Points on a hilly landscape, in no order, each with its height.
A ball rolls from a point to the lowest of its 5 nearest points, and stops where none of them is lower. Distance is the straight distance between rows; heights are no part of it.
q_23 (h 205): [179 119 133 157 119 120 133  95 120 152 125 108 132 113  88  72  82 151
 142 140 132 189 136 155 162]
q_672 (h 115): [208  81 145 137 119 107 140 115 151 160 131 127 139 103  68  95  78 143
 114 168  81 197 138 179 148]
q_764 (h 558): [126 164 100 114 157 141 123 119 107 111  87 131  85 180 202 200 140 157
  99 102 179  79 146  84 118]
q_760 (h 373): [ 81 142 118 115 138 129 120 157 134 113 152 130 138 105 127 114 162  87
 123 121 117 115 136 120 111]
q_360 (h 646): [ 99 160 141 110 129 129 104 124 120  84 130 123  88 183 162 195 174 100
 125  74 152  19 106  80 113]
q_42 (h 247): [132  92 144 108 108 128 134 163 160 141 159 149 172  73  86 122 126  96
  76 177  53 157 131 158 103]
q_492 (h 530): [163 131 130 150 119 120 136 110 112 145 114 112 127 106 100  82  94 159
 156 141 141 190 127 141 151]
q_873 (h 522): [161 115 112 139 136 120 138 130 122 139 106 112 134  98 102  96 108 158
 143 146 141 179 129 132 143]
q_271 (h 587): [117 112 143 103 121 121 116 163 139 132 163 132 169  80 110 102 147  81
 102 150  76 136 116 147 108]
q_558 (h 563): [136 164  98 108 147 144 132 112 101 116  88 125  81 183 218 199 137 154
 106 111 180  74 149  75 123]
q_427 (h 536): [121 146 111 137 147 135 141 119 119 134  87 136 114 161 152 152 120 176
 144 117 171 133 144 102 143]
q_744 (h 148): [209 107 148 161 117 108 130  83 134 157 156 118 137 122  69  60  48 121
 116 157 102 201 138 191 157]
q_633 (h 245): [133  85 150 110 101 128 138 168 167 136 173 152 168  83  79 130 121  88
  76 173  41 154 122 158  95]
q_180 (h 108): [197 117 146 159 128 110 125  74 123 133 145 106 128 122  82  65  59 136
 129 153 113 191 136 181 162]
q_854 (h 441): [ 71 118 142 124 128 123  99 143 137 100 147 119 108 145 156 143 197  95
 151  79 137  46  82  98 121]
q_77 (h 657): [149 158 112 119 138 141 138 122 105 116  87 128  88 193 203 190 125 160
 122 108 190  97 149  93 130]
q_592 (h 351): [ 67 108 147 129 117 124  98 149 130 105 157 124 133 128 148 119 189  75
 155  91 124  60  78 107 119]
q_365 (h 121): [220 100 150 154 119 104 129  84 139 158 144 109 137 112  62  72  62 131
 107 154 101 190 134 184 156]
q_50 (h 501): [ 79 147  98 120 158 128 126 130 133 117 110 134 112 140 150 154 143 135
 129 106 142 112 142  98 126]
q_930 (h 438): [153 114 119 122 130 115 148 144 130 137 113 127 145  88 104 101 123 147
 131 158 118 173 141 145 135]
q_581 (h 349): [ 77 119 123 107 125 126 116 148 134 108 161 119 149  95 127 109 161  74
 131 115 100 106 106 126 118]
q_898 (h 478): [ 99 134 107 110 155 118 134 155 121 132 128 140 139  92 124 111 143 124
 120 138 129 132 147 119 119]
q_21 (h 581): [ 79 139 142 134 128 127 110 127 133  88 135 112 103 170 161 179 185 103
 147  78 147  24  81  88 113]
q_433 (h 601): [128 149 101 135 138 143 140 114 119 131  81 138  98 179 169 167 116 185
 150 108 187 129 145  94 141]
q_837 (h 432): [117  91 158  99 106 134 125 166 158 130 183 141 175  79 101 115 138  69
  85 149  55 133 112 156  97]
q_210 (h 693): [165 187 139 158 127 156 128  68  97 130 101 123 106 207 176 171  76 176
 162 113 183 104 149 122 151]
q_707 (h 526): [ 81 156 123 110 142 138 117 120 116  95 119 131  95 158 159 182 162 110
 115  85 149  44 126  85 117]
q_996 (h 593): [118  61 170 117  92 138 127 167 172 135 196 170 167  97  90 116 124  59
  82 151  33 142  92 157  89]
q_591 (h 561): [130  74 172 118  86 132 116 166 162 121 200 151 169  94 110 110 131  59
  86 140  48 129  87 155  95]
q_95 (h 470): [ 78 147  93 111 156 122 130 145 139 124 111 132 126 115 129 135 151 123
 130 120 144 125 147 110 122]
q_788 (h 647): [150 165 131 160 126 144 137  77 113 142  98 131 103 188 148 133  88 178
 172 114 181 140 146 125 151]
q_444 (h 577): [ 86 140 137 111 126 127 105 128 128  95 129 120  98 159 156 176 177  97
 133  84 139  34 106  82 113]
q_151 (h 757): [180 168 118 128 135 157 138 104  89 131  98 119  93 211 221 190 103 180
 132 112 199  99 151  93 131]
q_486 (h 198): [112  81 160 125  86 125 100 155 147 120 185 135 165  94 126  93 164  54
  95 123  71 115  68 138  96]
q_447 (h 378): [120 100 147 106 101 126 118 165 148 127 180 132 167  85 104 103 138  66
  82 146  63 132 123 151 100]
q_606 (h 344): [ 68 112 153 131 108 117  99 153 135 110 157 125 147 108 134 101 188  71
 143  97 117  82  89 114 113]
q_714 (h 645): [141 156 132 169 126 131 123  82 103 135 109 119 116 161 122 108  82 171
 174 123 166 156 146 137 161]
q_304 (h 572): [ 62 147 122 119 144 133 116 140 138  90 132 128 107 156 152 169 173 101
 123  91 138  46 121  91 116]
q_611 (h 785): [ 62 151 107 113 154 133 117 137 125 106 126 133 118 133 130 154 169 106
 129 108 136  79 130 103 112]
q_736 (h 346): [ 76 127 132 122 124 120 107 155 127 112 164 120 142 108 136 114 178  78
 136 103 115  90  88 118 108]
q_955 (h 342): [ 86 103 146 130 109 122 101 149 135 113 173 110 152 104 135 100 178  64
 137 104  96  97  89 122 110]
q_293 (h 85): [201 110 140 151 126 107 130 101 134 146 132 115 143 108  77  82  72 134
 125 156 114 189 132 174 148]
q_506 (h 103): [111 116 115 109 131 118 126 163 135 129 147 127 159  77 118 105 144 105
 110 158  93 134 136 135 113]
q_751 (h 500): [106 138 105 114 154 132 133 134 123 137 101 133 115 125 147 139 144 155
 146 127 161 142 151 107 132]
q_363 (h 671): [ 63 140 135 123 139 124 112 147 136 100 143 132 107 151 147 162 176 103
 140  89 143  56 112  94 118]
q_716 (h 711): [ 90 145 150 124 117 131  99 134 117  83 142 114  88 167 175 198 192 101
 138  69 152   4  76  75 101]
q_280 (h 597): [143 151 112 150 135 139 146 106 112 137  83 128 106 179 157 146 102 179
 167 116 182 141 147 118 145]
q_202 (h 570): [132 132 116 159 130 129 141 103 121 143 100 133 114 137 121 109 100 172
 171 122 158 158 148 121 159]
q_66 (h 833): [124 119 114 105 135 118 143 156 133 136 132 129 145  77 103 118 138 118
 113 151 115 151 139 136 116]
q_726 (h 151): [193  73 139 119 116 105 150 128 164 154 123 150 142  85  68 115 105 130
  96 185  72 196 131 180 136]
q_552 (h 694): [145 177 127 180 130 155 129  63 108 129 120 128 108 183 142 125  72 179
 174 118 162 146 147 138 164]
q_913 (h 651): [152 127 120 148 128 126 138 106 111 139 101 123 120 126 119 102 111 168
 163 133 149 180 123 144 157]
q_132 (h 242): [161  97 117 104 114 114 136 152 148 146 135 133 155  85  89 117 125 125
  94 174  89 165 137 161 121]
q_827 (h 429): [ 77 138 105 108 141 126 120 145 131 121 125 131 138 103 130 131 156 114
 124 123 130 124 135 114 116]
q_252 (h 519): [102 144  99 113 148 131 136 132 122 122  89 133 112 162 167 158 133 150
 135 111 158 117 142 106 127]
q_866 (h 549): [102 177 114 106 145 141 105 115 113  90 121 117  87 171 183 203 168 113
 101  93 157  25 130  75 111]
q_794 (h 665): [ 62 150 114 116 149 132 116 139 130 100 131 137 107 148 147 165 165 105
 134 107 133  71 137 104 116]
q_136 (h 184): [181  97 126 112 121 111 149 142 135 142 119 124 144  85  84 102 107 137
 106 161  93 185 132 159 126]
q_9 (h 309): [168 114 116 120 124 117 143 141 133 145 116 123 138  93  94  98 113 148
 124 158 121 191 129 149 137]
q_169 (h 95): [204  91 129 147 115 111 132 120 127 144 127 110 145  96  76  80  83 143
 123 162 106 191 132 169 149]
q_71 (h 669): [151 175 122 162 127 158 133  82 100 137 104 126 105 200 154 152  86 186
 164 108 182 128 149 127 150]
q_85 (h 514): [ 87 152  91 108 149 138 120 126 135 118 102 134 103 149 158 175 152 138
 120 112 156  88 152  99 125]
q_738 (h 520): [134 130 106 121 140 121 147 138 122 130 107 112 134  95 120 104 130 157
 141 145 140 163 143 140 138]
q_876 (h 673): [148 159 132 170 125 145 131  76 109 133 108 130 105 172 136 127  80 177
 171 111 168 149 142 141 154]
q_599 (h 271): [185 136 139 167 127 119 130  81 119 138 137 111 127 118  86  72  69 145
 144 147 136 185 138 166 162]
q_463 (h 715): [185 188 141 168 120 164 128  79  87 130 106 113 105 220 198 172  84 185
 161 123 197  89 155 122 143]
q_820 (h 639): [148 153 128 151 127 141 126  93 112 138  86 125 103 189 162 148  91 188
 168 114 178 132 148 113 147]
q_245 (h 505): [118 140 119 130 140 130 143 132 118 132  90 134 118 140 144 139 133 170
 147 125 165 142 150 109 144]
q_828 (h 528): [119 157 103 106 152 133 132 126 117 121  85 139  91 177 177 188 149 147
 116 111 170  93 153  82 126]
q_953 (h 658): [146 152 125 173 126 138 130  76 105 139 120 118 123 152 105 103  80 169
 169 116 149 163 147 138 162]
q_127 (h 488): [116 125 107 124 145 118 140 147 121 134 102 130 128  98 122 111 134 148
 127 145 136 159 141 123 132]
q_378 (h 385): [113  90 151 109 100 124 113 162 148 126 187 141 172  85 112 105 144  67
  86 138  58 127  96 146 105]
q_53 (h 447): [ 94 134 110 115 149 121 129 161 130 120 138 131 149  81 114 108 146 105
 111 133 111 124 135 128 112]
q_891 (h 515): [138 134 117 146 138 124 142 122 121 143  98 124 119 124 127 117 124 169
 162 125 157 156 139 120 148]
q_122 (h 729): [174 175 134 141 125 158 130  93  83 130  92 122 102 208 205 175  90 179
 145 115 196 105 149  97 135]
q_147 (h 345): [101 105 153 108 104 118 108 149 140 119 178 126 170  86 125  96 171  60
 104 127  89 118  90 129 106]
q_607 (h 680): [153 165 132 163 127 153 141  85  91 135  95 128 106 200 177 163  88 182
 158 109 192 123 144 117 152]
q_181 (h 382): [ 66 113 153 134 117 118 102 145 140 104 143 133 121 134 149 141 201  94
 156  76 133  51  68  96 107]
q_711 (h 219): [143  90 151 109 118 127 144 171 177 155 163 163 160  83  64 126 118 103
  83 184  47 163 127 173 101]
q_554 (h 720): [ 66 129 135 119 141 130 117 149 129 104 150 129 126 132 144 139 167  92
 129 102 134  71 106 109 118]
q_353 (h 518): [ 84 154 104 105 156 132 126 120 125 108 112 138  90 164 160 186 155 130
 109  94 162  71 143  93 116]
q_110 (h 487): [145 121 116 112 129 113 148 150 123 140 104 114 135  87 108 102 125 147
 129 161 126 184 137 138 130]
q_954 (h 333): [ 95  87 156 129  86 123 112 154 141 114 179 122 161  99 136  97 191  78
 126 115  90 103  72 123 105]
q_516 (h 486): [111 133 110 130 141 126 144 130 121 138  90 125 122 120 128 130 128 167
 141 130 155 150 140 110 129]
q_921 (h 722): [149 167 125 136 137 146 137 103 107 133  89 123  90 190 180 179  99 178
 152 113 190 117 153 103 138]
q_623 (h 524): [159 144 124 163 130 133 131  84 112 137 125 122 125 133 102  78  86 158
 162 130 150 174 132 150 163]
q_418 (h 472): [104 137 104 120 146 117 133 152 128 127 111 124 132  99 126 122 145 144
 135 125 138 138 136 110 128]
q_456 (h 396): [122  68 158 111 102 141 131 159 177 143 196 157 171  93  94 114 129  68
  73 152  32 140 102 174  89]
q_562 (h 636): [140 146 122 154 127 142 145 100 106 141  93 126 112 162 135 134  95 182
 171 115 169 151 137 122 157]
q_123 (h 215): [179  97 125 121 131 115 141 135 131 146 121 120 146  87  99  98 111 142
 121 172 101 183 134 150 130]
q_782 (h 790): [135 116 122 105 125 120 142 161 135 137 132 135 152  79  96 107 131 118
 102 166  87 163 139 148 113]
q_683 (h 220): [155  99 140  98 113 122 145 163 159 156 142 150 164  83  80 122 130 111
  78 183  66 166 131 171 113]
q_494 (h 310): [206  85 155 152 126 101 129  84 139 161 156 123 129 127  53  83  41 115
  96 164  91 195 144 203 152]
q_474 (h 192): [164  80 144 109 112 116 155 158 167 162 137 147 151  87  67 131 111 121
  82 182  54 168 129 177 117]
q_402 (h 502): [ 68 135 111 113 140 133 115 141 133 109 137 131 130 115 134 129 171  83
 129 116 127  83 110 101 114]
q_119 (h 620): [ 93 118 135 110 121 125 111 160 133 126 158 123 155  81 119 105 160  88
 111 141  93 121 124 134 111]
q_250 (h 150): [187 108 125 132 126 119 141 120 123 146 114 116 137  98  94  80 104 150
 143 152 120 189 135 165 151]

For each start below, name the point where the ball stops.
q_21 => q_486
q_873 => q_293
q_444 => q_486
q_716 => q_486
q_921 => q_486
q_456 => q_293
q_996 => q_293
